Each row is a point on a landscape with many valleys, with its height.
A ball rolls from a point to the lowest of its 2 nearest points, and stops where none of them is lower. Distance is the straight distance between rows; heights are no part of it.
nez h=437: [ -2  10  -4   0 -11 -16  28  -8   1  -2  -5  -1  -5   6  16  18   1   5
 -20   5 -14  -3  -3   5 -16   8   0  -1  -6   5   7  10   1   6   9 -19
 -11  12   2  -1 -16  14   7  -4  -3]
nuvef h=700: [  0   6   4  -2   7 -13 -15   2   2  -3   4   5   8  -1 -21   6  14  -5
   7   1   0 -11  12 -26   2   2   2  -7   5 -21  -6  21  -4   6   5   2
   0  12  12  -3  -1 -10  -4  -1   5]
von h=836: [-10  -7   6 -10   0  -1  12  -7   9   7  -3   3  -1  -4   6  10  -7  16
  -3   0  -2  12   1   9  -4  13  -6   5   1   4  12  12  -6  11  -9 -16
 -11 -14 -23  -3  -8   1  15  -1  10]
mupig h=354: [  2  10 -12  12   1   1   3   2 -15  15  -3   6  -7  -6  10  -3  -3  -7
   2  -9   8   9  -2   4 -10  -9   8 -14   3  11   0  -8  -3 -13  14   4
   4  13  -3  -2 -12   6  -4  -5   8]
mel h=430: [-10  -6 -21   0 -13 -16  19  -5  -3   2  -1  -4   1  -5  -2  15 -16   2
 -21   1   0  -2  -4   7  -5   9   2  22   0  10  -4   6   7   0  -3 -30
   0  -9   1  14  -5   9  17  -6  -6]
gupid h=419: [ 10  22 -13   2  -8 -15  -1  -9   9  17   2  11  20  -2  -2  -5   2  -9
   1   1   3   9  12   4   9  -8   4   3   6  16  -2  -4  -1  -9   9  12
  -6   1   4  -1  -7 -10   0 -11  -1]
Lukib h=301: [ -6   2   4  15  17  -4  -4  15   4 -11  10  -4   1  -2  10  -2   9  -3
  10 -12   2 -19   0   5   7 -10  -4 -19   4  -3   5   1 -14   5  -3   9
   1   0   3   0   1   9 -14  10  -8]
Dulo h=203: [ 17 -28   3  -2   9   5 -14  -8  14 -10  -3 -11  -7   9  -7  -3   5   1
  -1  -4   0   5  -1  -2   4  13  -8  19   2  -6  -4 -16  12  -1 -10  -5
   5  -8  14   4   8  -1  -6   9   4]
betov h=746: [  3  -9 -14  16   6  -2  11  -1  -2  -8   9   1  14  -7   8   5  -7   4
  -5  -3  -8  -1   1   1  -9  -3 -12  13   4   1   5  -3   2  -3  -8  -8
   1  -3   6  10  -5  -5   7   5 -21]
visi h=192: [  4  -3 -10  10   6  -6  11  -6 -17   1  10  -2  -6   0  11  10  -3  -5
   2 -15  -2   6 -10   7  -7  -6 -14 -18   1  -2   4  -7   6 -18  -7   3
 -11   5  -4   9   1  -6  -3   0  -7]
sutod h=673: [  8   5   4   3  -3 -12  -5  -6   0  -3  -4   9  12  10  -6  11  11   4
   1   3  -7 -10   9 -22  -3   1  15  -6  -3  -7  -5  15 -10  -8   6   1
   7  17  15  -5   0   1  -5   0  -7]
fof h=749: [  0   6  -2  10   8  15   9  12  -3 -13   9  -4   2  -8  13  -5  -3   8
   3  -2  -7  -8  -7  16  -9  -4  -6  -4   8   4  12  -2 -13  11  -2  -4
  -3 -16  -7   2   0 -10  10   8 -27]
Meges h=362: [ -3 -14 -15  -1   4 -21  -1 -10  -5  -4   0   0   1   6  -8  27  -3  -1
  -8  -9  10  -4   0 -11   5  11   7  -3   4 -12  -1  10  -3  -9   1  -3
   1   7   2  15   3   9   6  -7  10]
mok h=412: [ -7  19 -11  17  -3  -8  14   5  -9   7   1   0   9  -9  16   0  -1   0
  -5  -8  -9   5   0   1 -20 -10  12  -3  -1  12   1  10  -6  -2  -3 -26
   4  -4   0  -8 -16  -5  10 -10 -16]
Gup h=802: [ -1 -20   6   2  10  17  -7   6  10 -18  -1 -11  -9   2   4  -8   2   4
  -1  -1   8   6  -1  15  17   9 -10  10  11   3   9  -5  -7  15   1  -7
  13 -17   6  -1  14  -2  14   8   4]
falef h=404: [ 11 -12   1   0  -4  -8   6 -14  16 -13   3  -2   5  18   1   7   3  11
   0  -1   1   0   2   8  12  15 -11  12   1   3   8  -8   1   5  -6   8
  -3  -8   9  11  16   3  20   9   2]
buzi h=421: [ 11  18 -16   6 -11  20   4   6  -5  15  -2   7  -8   5  -2 -37   2 -16
   1  10  13   1  -5   2  -5  -6   8   2  12  15   1 -12  -6  -1  13   4
  13   3   6  -6  -9   0 -12   1  -1]
mipod h=718: [ 10  13  -1  12  -6   7  19   9 -14   3  -2  -5   3  -6   9  -4 -13  -5
  -3   2  -8   3 -15  15 -22   1  -5  10  -6  15   0  -2   9  -4  -4  -8
 -15 -12  -3  10   0  -8  19   1 -23]
par h=491: [  8   6 -13  28  -1  -5  17   1 -17   1  -4   1  -6  13  16  13   3  -9
  -7  -6  -6  -7 -12  -3 -11  -6   4 -18   0   2  11   3  -3 -11   3   0
   7  14   9   5 -10  10   2   1 -15]
rebe h=538: [ -7  -1   3   1  14  -4 -28   3  -3   1   6 -10  -2  -5  -6   9  14  -4
   4  -9   7 -14  13  -9   7  -3 -12  -7   7 -17   4   9   2   3  -8  11
 -11   2  -1   1  -2  -6 -13   0  19]
Tob h=343: [ 14   3  -9  -9  -8  -9  -5 -20   0  16   3   8  12  -6  -1  -1 -10  -4
   0   0  -3   6  10  -3  -4   3  -2   7  -3   7 -16 -15   6 -19  12  17
  -3   7   2  11  -4   3 -16  -1   3]
Fasa h=517: [  0 -14   0   2   1   4  -1   7  10   2   6  -4   3   1   0  -7   2  -5
   8   3   9   7   6  -5  -6  -6 -12  15   4  -4   9  -8  22  -6 -14  -7
  -7  -9  -2  -5  -4 -16   0   0  -9]
sede h=520: [  6  19 -19  20 -10   4  23   5 -13   8  -1   0  -1   2  12   8 -11  -1
 -14   7  -5  -8 -18   1  -6  -3   9 -13  -6  20   8  -1  -6  -5  13   1
   8  10   6   2  -4   8  11  -5 -17]
Misiz h=636: [ -7 -14   5   7  11   9   1   9  -2 -14   3  -1  -4  -7  -5  -5  -1  10
   0  -3  -4   9   3  -5  -8   1   1  12   1 -13  -3   4  -5  14  -2 -16
  10  -6  -1  -7  -2  -5   6   2  -9]
sed h=415: [-15  -8   4  -9  10  14  -2   3   7  -5  -6  -4  -3 -11 -13  -9  -1  11
   4   0   9  -6 -11   1  13  18   4  18   8  -8 -13  16  -1  15  -6  -1
  14 -11   0   2   7   0   8  14   4]
Bina h=568: [  0  10   1  -3   1  18  -8   0   4  -6   2  -4  -3  -2  -9 -21   3  -9
   0   6  -2  -7 -14  -5  -5  -8   9  -7  -2  -8 -11  -2   4  -4 -10  -9
   2   2   8  -3  -3 -14 -18   2 -16]
nusur h=405: [ -3 -10  -2  -9  -6  -7  15  -5   3  -7 -10   0  -1   4   4  17  -4  10
 -12   8  -8   2 -12   3  -2   9   5   2  -7   4   4   2  -1   6   7 -16
 -12   9 -12   9   1  18   8  -3  -5]
lomos h=371: [ -3   1   6  -8  -7 -21  12  -7  -7  14  -2   9  -2  -1   3  23  -6   8
  -1   0  -9  12   9   0  -8   4  -5   0  -4   4  -3  -1   3   0   7   0
  -5   6  -9   4  -6   9  10  -9  15]
dazit h=471: [ -6  21  -1 -12  -8   2  -8   1  10  13  -6   5   5   6 -13 -11   6  -8
   9   8   7   5   8   5   5  -8  13   2   0   3  -1   2 -10   7   7   3
  -3   0   3 -10   1  -9  -2 -11  10]
batig h=766: [-11   4  -2   8   7  16   2  19  -7  -6  12  -8 -10 -12   5  -3   3  10
   7  -9  -1   3  -8  18   5  -5  -5 -14   4   1  13  -6   2   7  -1   1
  -4 -17  -7   0   5  -7   1   8  -7]
fetu h=410: [  5   3  -9  -3 -12 -28   9 -10   4  17  -2   5  12   7   0  10 -10  -2
  -5   4   0  10  10   2   7   1   4   6  -3  18  -5  -4   3 -14   6   6
  -6   0   1   3  -8   3  14 -11   7]
tabop h=657: [-10   1   5  10   4  10  -6  16  -9  -7   0  -4  -8  -8  -6  -4   7   4
   1  -6  -4   4  -2   0  -9  -7  17 -11  -6 -16  -7   8  -6   8   3 -11
  14  -5  -4  -6  -7   1  -4   5 -11]
Gipam h=342: [  7  11  -2  13  -5  11   2   6   2 -12   1  -1  12   1   8 -11  -3   1
  -7   8 -11  -8 -12  -4  -6  -1  16   1  -7   5  -3   5  -7   9   0  -1
   7   4   6  -3   7   1   5   4 -25]
duga h=305: [  0   2  10  -2   1  11  -1  -4   2 -18   4  -3   1   3   4  -4   2  10
   0   5 -10  -8 -10   1   6   4  10  -9  -7  -5 -12   2  -7   6   1   2
   5  10   6   1  13   6  -4  12  -6]
kub h=219: [  2  -8   9  -5  -9   9  -5  -2  -1  -4  -1  -9 -16   1  -9  -4  -3   4
  -3  -8  -4  21  -6   8   1   2  -1  -1  -8  -1   1 -15  20 -10  -9  -1
  -7 -11  -7   3   7  -4  -2   2   9]
fozam h=204: [ 13 -26  -7   6   7  11   4   1 -10 -24   0  -3  -4   4   5   3 -13  -5
  -9   6 -11   2  -4  -1  -7  -4 -17  -1  -1   1   1 -17   1  -5   3  -7
   2   6   9   9   7   1   0   1 -15]
Mepi h=214: [ -9 -11   0  -8  -8   5   4   3   0   5 -11  -3  -1   0  -3  -7 -15   0
   2   9   4   7  -1  -1  -5   4  15  14  -8   9 -14   1   9  -4   3 -14
   4  -7 -13   1  -1   7   9  -8  -7]
bes h=773: [  8  -2  -8   2  -8 -10  -7  -6  10   4   0  -2  10   8 -17  -3  -2  -2
  -8   3  10 -15   6 -16  11  -1  -7  23  -3  -6 -11   8  16  -6  -8  10
  16 -12  12  -3   0   0   3   2 -14]
Mus h=328: [  3   4   7   6 -10 -10   5   6 -11  24  -3  14 -10  -2   9  12   1   0
  -3   2  -3   6  11  -7  -7  -2   0  -5   0   4   8  -3   3   1  13  10
   6  14  -6 -15 -15   8   3 -14  24]
dofu h=266: [  3   4  -8  14  15   5  -5   1  -9 -15  12  -6  -1  -9   1  -6  -5  -2
  -1 -18  -1 -14 -10   7   2 -10  -5 -15   3  -8  -4  -4  -7  -6  -7   3
   7  -6   4   7  12  -3 -15  15 -12]
gufo h=498: [ -6 -18  -7   4   2   4   3   8   3   9   2  -8   2   2   0   6  -9  -1
  -3   0  11   2   4   4   3  -1  -8  15   1   0   7  -6  20  -2  -9  -1
   4 -21   2   5  -1  -2  13   7  -3]
rom h=367: [-14 -18   1   4   8 -13   3  12  -7   1   4   4  -7  -5   8  14  -2   9
  -6  -7   1   0   6  -7   2  -7  -7  -3   3  -7  13  14 -11  11  -2  -8
   0  -6 -12  -8 -10  10   4   0   2]
rekod h=514: [ -7  22   1  -2  -3   3   1  11   3   9   1   7  -2   4  -3  -6   4   3
   6   3  -1  -9  -1   3  12  -5  17 -12   0   1   4   4 -11  13   8   8
   4   0   4 -16  -3   8   5  -7   7]
zazom h=378: [ -8  10 -18  14   2  -9   3   3  -3   7   6   2  15  -9   7   7  -2  -1
  -6  -7   1  -6   1  -7   0 -13  13  -7   2   6   1   6 -11  -7  -2  -9
   4  -6  -2  -6  -4   6  -2 -10 -11]
Lusi h=440: [  2  12  -3  14  -8 -14  15   3  -6   9   5   8   9  -2   7   4   8   2
  -2  -5 -12   9   8  -6 -17  -6   2  -4  -2   3   1   4   7  -6  -5 -10
  -1  11  10  -7 -21  -5   8  -6 -11]
pide h=235: [  6  -8  10 -14   3   8 -17  -6  19 -17  -1  -8  -3  11  -6 -10  10  -1
   1   4   3  -8  -2  -1  12   7  -9   3   4  -6   1  -9   9   0 -16  -1
  -2  -1  15   7  12 -14 -22   7  11]
bufo h=432: [  1  -3  11   0   1  -5   6  -3   8   3 -10   8   9   4  19  11  12   3
   9  -2  -7   4   2  -1 -18  -1   4  -4  -2   0  12   8  -4   4  -5 -11
  -8  12 -16  -2  -8   4   2  -8  -2]
buz h=452: [ 12 -12  -2  10  -4 -20  10  -3   0 -16   7   3  -1  14  -2   3   2   0
  -7  -4 -13  24   7   0  -6   0 -13   6   1  -5   3 -12   6  -2  -7  -6
   0   3  15  -1  -5  -7  16  -4  -5]
Puduz h=348: [-11  10   7 -14  -9   7  -3   5   6   4  -3  -4 -10   5 -10 -23  -1  -4
   1  10  20  -5   0  10  14 -11  -8   7 -11   8  -6  -3  11   8   6  10
   4 -17  -8  -7   0   4   2   1   6]
repes h=476: [  6 -16   6   5   3  -8  -5   5  -7 -12   7   4  -9   4  -3   8   6   5
  -5  -6  -6  19   9  -8  -7  -5  -8  -2  -1 -19   3  -4   7   2  -5   1
  -1   6   4  -6  -3  -9  -5  -2   5]
benor h=234: [  4 -15   1   4  14  17  -3   4  -9 -17   5  -2  -9  -3   8  -6   0  -5
  -2  -5  -4   5  -4   2   2  -9  -6 -17   6  -7   4  -8  -4  -6  -6  -3
  -1   3   2   3   8  -6 -10   6  -6]
tate h=300: [  4  -2   1  -2  -7  23   8  12 -13  13 -13  -1 -11  -5   6 -25 -13 -17
   0  11  10   5  -5   8  -8  -7   3   6   1  18  -9 -10   9 -11  14   1
   6  -9  -8  -1  -3   3   0  -1 -12]
Nonev h=464: [  1 -12  14  -2   0  15  -4   0   0  -4 -11  -3   1  -7  19   0   9   0
   9  -1  -6   8 -11   8 -10   1   3  -9  -6   2   6   2  -2   2  -3 -10
  -6  10 -23   3   1   0  -9  -6  -1]
sifo h=279: [-18   1  -2 -11   2   4 -15  21  -5  -4   1  -6 -14   6 -13 -15  -8  -8
  -2  14  11 -12  -2  -6  26  -4   9  -5   9  -2 -13   9   6  10  -4   6
   3  -5  11  -8   4  -7  -5  -2  11]
fot h=753: [  3   5  12 -16  -9  -4  -2 -11  16  11  -6   1  11   5  -6  -3  -3  -4
  11   9   0   3   9  -6  -5   2  -3  20  -7   5  -7  -7  12  -6   1   1
 -10  -1  -7  -1   0  -3   0  -8   2]
Fugom h=341: [  1  12   5  -4 -11  -4  -1  -3   8 -17  -1   0   8  14  -7 -10  -1   4
  -3   4  -1  -4  -5   7  15   5  11   2  -6   0  -4   6  -5   7  -3   6
   4   0  10  -4  19  -1   5   7  -3]
mubok h=614: [ -2   6  14 -16   2  -7  -3 -15  11   5  -9   8  16   5   6  16   4  -1
  14   8  -3 -10   7   1   4   8   6  -6   1   4   3   7  -9   4   7   7
  -6  10  -6   2  15   6  -1  -6  11]
tinu h=786: [ -5 -17  11  -4  -2  18  -2  14  -2 -12   3 -11 -11  -8   6   0   5  14
   1  -1  -3  11  -5  10  16   4 -13   0   2   0  14  -7   7  10  -3  -5
  -1 -16 -13   0  14  -2   0  10   7]
fer h=779: [  1   5  19 -21 -11   4  -8  -4   3  19  -2   4  -2  -5 -16  -4   3  -4
   4  16  -3   2   8  -9  -7   1 -18  18  -8   0  -3 -14   6   4  11   8
  -4   0  -5  -5  -1  -5 -15  -4  17]
Fased h=260: [ -6   4  -3  -6  -7  14   1   3   1   8  -7  -3  -3  -9   4 -22  -9  -3
   3   5   8  10  -5  19   1  -1  15   3  -4  12 -16  -1  -5   1  15  -1
   4  -6 -13  -1   1   5  -1   0  -4]
Pili h=401: [ -1  -6  10  14   5 -15   4   3   6  -3  -3   6  -2   9  16  12  10  -2
   6  -5  -5  -7   8  -7  -6  -7  -1  -7   2  -4  19  10 -22   4  -1  -6
  -3   6  -6  -8 -16  12  -5   0  -5]
bubed h=390: [ 13  12 -17  16  -6  18   9   1 -16  10  -3   6 -11  -1   3 -20   1  -5
  -1  -2   9  12  -7   6 -17   4  12  -1  15  10   3 -12  -2  -3  18   2
  12   7  -4   0 -16   1  -5   6   8]
vanok h=277: [  1  -9  18 -17   0  -3 -15  -2  -2  -6  -7   3  -8  -5 -18  12   8   2
   5  -4  -5   1   3 -13   3  15  -6   4   7 -15   5   2   3   7  -5   5
   0   0  -6   1  16 -10  -3   2  24]
Duf h=233: [  7  -6  -8  -3   0   4   0 -12  -9   6   4  -5 -11  -7   2   0 -11  -3
  -2 -15   1  19  -7  16   1  -2  -5 -13  -1   5  -6 -18  14 -23  -4   4
 -11  -2  -2  12   3  -3  -2  -1   9]
pozu h=372: [  7  -3  -7   6  -5  -1  10  -4   2 -21   0  -4  10   7   3   5 -10   8
 -16   6  -9   1 -11   2  -7   4   6   9  -9   3  -2   3 -11   8   5 -11
  -1   5   3   6   9   7  12   2 -19]
bez h=278: [ -1   6  21  -7  -1  -5 -12 -10  -7   7  -5  -3 -15   1  -2  16   0   1
  -2 -13  -2   0   4   6   0  -2  -1 -17 -12 -10  -5   2  -4  -5  13  13
  -4   9  -6   4  10  11 -12   5  22]
Sori h=306: [ -3   1  10 -17  -6  22  -5   4   5   1 -10  -4 -11   0   0 -30  -2 -12
   6   9   8   6  -6  14   7  -3   1  -1  -2  11  -9  -8   6  -1  -1   1
  -2  -1  -7  -4   3  -2 -14  -1   6]
Tosu h=429: [  2 -11  -7   4   0 -15  10  -5   2  -9   8   4   2   9  -4  12  -4  12
 -10  -2  -4   8   6  -2   8   8 -12  12   1  -7   4  -1  -9   7  -3   1
   3  -5  10  -1  -1   4  20   3  -1]
numit h=465: [ -1  17  -6  26  -8 -23  24  -2  -4   2  -6  -6  -5  10  19  15   7  -8
 -14  -5  -9  -7  -4   3 -17  -4   1  -7  -5  10  12  15  -8  -4   3 -20
  -1   9   7  -2 -23   7   1   0 -10]
vedu h=818: [  0 -28   7  -6   6   4   2  -1  13 -10  -6  -1  -6  -4   1   4   1  11
  -1   3   4  11  -3   5   9  15 -11  13  11  -1  19   7 -10  19  -7 -15
   2 -10 -12  -4   4   2  17   3   9]
puzuk h=267: [  7  -6  -1  -8   0   9  -8 -14  14  -2   6  -9   6   2  -6  -6  -2  -2
   3   1   3 -12  -5  -2   9   3  -6   7  -6   0  -7 -11  19 -18 -15  10
   2  -2  12  12   7 -10 -14   9  -1]
vuke h=333: [ -5 -21   4  -3   8  -6  -2   9  -2  -4   8   2  -6  -4   1  11  -1  11
  -6   2   2  -3   7  -9  14   7 -14   1  11  -9  15   4  -6  19  -8  15
  -1  -2  -5 -10   2   5   9   0  14]
volif h=379: [ 13  -2   7  -3  -8  -5   0 -12  19 -19  -7  -5   2  18  -7 -12   4   4
   0  -3   1   1   0   8   2  10   2  19  -7   0   0   5   1   6   0  -3
  -4 -11  -2   5  18   3  23   5  -6]
fepe h=225: [ -5   1   1  -8  -2  12 -14  12  -8  10  -2   1 -17  -3  -2 -13  -6 -11
   0  14   9  -1  -1  -6  12  -8  14 -18   4  -1  -6  -5   6  -4   4   9
   2   7   6 -10  -5  -2 -13  -8  14]
vur h=613: [ -5  -5   1   0  13  -7  -6  -1   2 -14   5   7   1  -5 -13   0  12  11
   4 -17   5   2   6  -8  -1   5  -5   9   5 -19   1  11 -18  17   2  -5
   5  -2   5  -7   2  -4  10   6   9]
pezoz h=339: [ -1   7 -16  15   9 -19  -6   5   7 -10   7   3  13   4   4   6   5  -2
   2  -8   0 -16   6  -3  14  -9   9 -15   6  -2   2  12 -19   3  -1   3
   4   1   6  -1   3   9  -3  -1  -6]
zuna h=386: [-13  -7  12 -13  -8   9   2   2   5   2  -8  -3  -9   0 -22 -11  -4   5
   1   3  11   0  -6  -3   8   4  -3  19  -2  -4 -11   9  11   7  -2   4
   7 -24  -5  -6   2   3  11  10   2]
Mub h=304: [ 11  17  -2  -8 -11  -1  -9 -21   7   6  -1  -3  10  -1 -11 -10  -8  -2
  -5  -2   0  -2  -1   5   5  -1  -3   7 -16   9 -15 -14  13 -12   2  19
   0  -2   9   6   8  -1 -10   5   0]
kav h=280: [ -5  -4  -4  -4 -12  -4  -5  12 -14  19   3   5 -15   0   0   2  -9  -5
  -7   6   6  15   7  -6   6  -6   7  -6  -3   3  -1  -6  11  -5   5  10
   1   3  -3  -8  -6   2   5 -13  13]
Rikeb h=359: [  7  14  -9  -3   8  -1 -10  -5 -10  13  10   2  -5  -8   4  -5   2  -8
   4 -10   9   0   4  10   9  -5  -7 -25   0   1  -7 -12  -6 -11   6  25
  -9  13   3   5  -2   4 -17   1  12]
Delar h=515: [-13  19   4 -15  -1  -2 -15   0   8  -1  -1  -1   7   4 -26  -9   6  -7
   8   7   5  -9  -1   0  12   2   0   4   1  -6  -8   9  -3   9  -6   1
  -2   0  10  -2  10 -13  -7  -2  16]
bipul h=581: [  0  -9  -4 -10  -1 -13   3  -6  16  -4   3   8  16  13   4  15   0   0
   4  12   2  -7   7  -2  19   9   9  -2   9   3   8   6  -9   3  -6   6
  -7   5   0   4   6   0  11  -8   4]
Ven h=759: [ 15 -10 -12  14  -1  -3   1   0   9  -5   2  -2  18   8   0  -4  -7  -9
  -7   5   0  -5   5  -6   6  -7  -8  20   1   4   1  -4  13  -5  -8   5
  13 -11  11   6   4  -7   6   4 -27]
Pevu h=554: [-12  11  17 -13   3  -3   1   3   4  -4  -2  10  -3  -1  -7  -1   6  13
   7   2  -3 -12   3  -4   9   7   6  -6   5 -10   8  14 -18  18   0   8
   0   1  -6 -14  -1   5   8   6   7]
Beto h=527: [  6   5  -7  -1   0   3  17  -2   0  13   3   9  17   0  16  -1  -3  -1
   7   6  -2  -1  -3   0  -6  -3  -4   4   0  16   7  -6   2 -13  -2   8
 -15   3  -6  -3  -5   0   7  -7 -14]
Kudag h=553: [  1  -9 -14   0  -3  -9  14  -4   8   0   4   6  18   9  15  17  -3  -1
  -4  13  -5  -7   2  -5   8  -2  -1  -7   3  12  13  -3  -4  -9  -6   4
  -9   5  -3   5  -4   4   7  -7 -17]
Zita h=679: [ -7   4   5  14   5  19   6  11 -19   3 -12   0 -15 -11   9  -5  -2  -3
   4  -6  -6   3  -6   4 -25  -4  12  -9  -7  -1  -7   6  -1  -6   4 -16
  14   2  -8  -2 -12   1  -6  -2 -12]
vone h=734: [  8  -2   2  14   5  12  12   6 -11 -12   5  -2   2  -3   5  -8  -2   1
   0  -2 -13   4  -8   5 -22  -2 -10   6  -4   0   3  -6   2  -1  -7  -3
  -9  -3  -2   6   3 -10   6   8 -27]
Vov h=540: [  5   2  -4  -3  -7   9  -5   3   6   8   0  -3   3   6  -7 -21   1 -18
   9   7   8   5  -1  -6  -7 -12  -3   5  -1  -1  -5  -5  18 -20  -8  -7
  -7  -1   2  -3  -6 -15  -9  -5 -13]
non h=699: [ -5   2  -2   8  -8  10  17  13 -20   2  -7  -1 -11 -16   8  -1 -11  -3
  -6   3  -8   4  -3  11 -25  -4   5   3  -8  11  -5   3   6  -7   1 -23
   0  -4  -3   9  -7  -1  10  -4 -17]
fom h=321: [  1 -16  10  -7   4 -16  -8 -10  -7 -10 -10   5 -10  -1 -14  24   1   1
   1 -13  -3  -1   2 -14  -7  16  -6   0   0 -16   5   8  -5  -1   2  -1
   0   8  -9  13   9   9   2   5  17]
Dugo h=297: [ -2 -18  -3   1  18   4 -14   6   9  -5  11  -7   2  -1   3   0   9   3
   3   2  10 -10   4  -7  17  10 -12   6  14  -7   6  -4   1  12  -7   8
   6  -3  12   0   6  -2  -2   5  10]
tabev h=446: [-22   2  -3  -3  12  13 -10   7   1   5   3 -10   0 -17 -12  -7  -4   8
   1  -1  11 -13  -9  -6   8  -2   4   9   1  -7 -17   7   2  10  -5  -4
   9 -14  -2  -2  -2  -3  -8   7   2]
diveg h=728: [  0   3   0  -8   1  -9  -7  -3   8  10   5   4  15   1 -12  10   4   0
   8   6   2   0  14 -16   4   2   0   9  -2  -7  -2   7   6  -6  -3   4
  -7   3   2  -2  -1 -11   2 -12   4]
sov h=227: [  9 -12  25 -11  -2   2 -16  -7  -3  -9  -6  -1 -13   0  -1  12   6   6
  -3  -3 -10   1  -3  -3   2   6   3 -17  -4 -10   4  -6   3  -1  -1   5
  -3   9  -6   0  12   3 -15  -1  19]
nug h=506: [ -3   5   4   7   6  -6 -11   5  -7   3   7  -2  -4  -3   2   8  13  -3
   4 -16   2   8   5  -5  -8 -13  -7 -15  -1 -14   9   1   4  -5  -7   9
 -10   4  -4  -2 -11  -6 -11  -2   8]
vudod h=265: [ -5 -10   4  -6  19   9 -11   1   8 -24   3  -7  -3   3   9  -9   3   8
   1  -1   4 -10  -3   3  17   8   1  -6  11  -5  -7  -1   3   4 -12  -2
   4   6  10   8  13  -5 -19  13  13]
beze h=173: [  8   8  15  -9 -11  -2  -7 -12   1  -5  -1  -5  -5  15 -13   6   7   4
   4   0  -9  10   3   3   3   5   4  -5  -7  -7   4 -13  11  -3  -2   9
 -11  -2   2   3  14  -7  -3   0  13]
zezes h=495: [ -3   4   4   0   7  16  10   4  -7  12  -4   2   2 -14  16  -7   5  -2
  16  -3  -1   4  -7   7 -10  -4 -10  -5   1   5   5  -3  -2  -3  -3   0
 -11   4 -20  -5  -4  -2  -4  -5  -5]
zesug h=174: [  5 -22   2   0  -6   0   3   7  -4  -6  -1   1  -9   8   1   1 -11  -2
  -7   8 -10  10  -1  -6  -8   1   3   4  -5   0  -4  -8  13  -6  -6 -11
   4   2   1   3   0   7   4   0 -12]
bap h=380: [  8  16  -3  -7   1  -5  -8 -11   0  22   2   9  14  -3  -5  -1   8 -10
   1   8  -2   7  20  -5  -8  -4  -3   4   3   3  -8  -7  -4  -4  20  13
  -2   9   6   4  -3  -5 -19  -6   8]
Losup h=586: [ -3  15   7   3   9 -15   1  -7  10  -5  11   5   7   1  -3   8  10  16
   3 -10  -7  -6  11  -2  -3  -4  -6   0   3 -12   9  14 -19  17   0   2
  -6 -11  -2 -12  -9  -1   4   9   1]
kezif h=459: [  7  22  -4  -5 -13   6  -6   4  12  16  -8   6  -1  14  -9 -27  13 -21
   9  17  13   0   3   0  -3 -14  -2   1   0  16   1  -7  -2   2  10   4
   7   9   8  -6 -13  -8 -13  -9   8]
giz h=556: [-17  15   5 -14  11  -5 -12  -6   1   5  -6   2   6 -14 -13  -2   2  -3
  13  -6  10 -19   8 -11  10   8   5   1   8  -7  -8  19 -11   8   5   3
   0   4  -4   0   2  -2  -1  -4  21]
maliv h=647: [ -3   3   8  -4  -2  -7   3 -12   6   5 -11  10  13   1   5   9   6   7
   9   7  -2 -17   3 -19  -2   6  18  -2  -4   7  -6  17 -17  -1  12  -6
   4  14  -3  -3   4  10   1  -7   0]
zinin h=332: [  2  25   7  -6   8 -10 -17  -8 -10   8   4  -4  -5   1  -6   7   6  -7
   4  -1  -4  -8  13  10  10   0  -5 -23  -7  -5  -5  -1  -5  -1  13  27
  -4  12  12   3   5   4 -18   1  23]
moda h=475: [-13  -7  -7   1  10   8  -3   1  -4  10   7  -8   6 -16   3   5  -7   5
   3  -6  10  -5  -2   2   5  -2  -4   4   0  -1  -5  -4   8  -4  -1   4
   2  -8  -6   5  -3   3  -4   4   3]
dag h=398: [ -2  -8 -26   3  -7 -13   1 -11  -1   3   0  -6   8  -4  -9  20 -15   3
 -16  -6   9  -1 -11   0   7  11  10  11   2  -3  -6   6  -2  -3  -6 -10
   9  -4   7  13   8   9  13  -2  -1]
dof h=312: [  1  10 -18   6   8   2  -3   1  -9   6   6   1   4 -10   9  -4  -5 -10
   5 -10   9  -2  -9  13   7 -11   8 -21   5   9  -4  -5  -5 -12   1   8
  -1   3  -5   3   6   6 -10  -1   3]
Buze h=804: [ -2   8  18 -10  -4  21   1   2   1  13  -5   5  -3  -2  -3  -8   5   4
   8  12  -6  -4   0  -8 -10   2   1   5  -8   2  -8  -7   4   3   8  10
   5  12  -2 -13  -9   4 -10  -1   4]

For each start below, name the point where the ball stops.
Lusi: zesug
nug: duga
mipod: dazit
maliv: pide

Call two points neighbours if one is among the 2 nearest of the other. Go from one point of each pair to the other, from neighbour to neighbour, staying as low as possible. Name the highest point that can't be avoided.
Dulo, dof: Delar
fepe, Dulo: gupid
beze, duga: mel
beze, visi: Duf
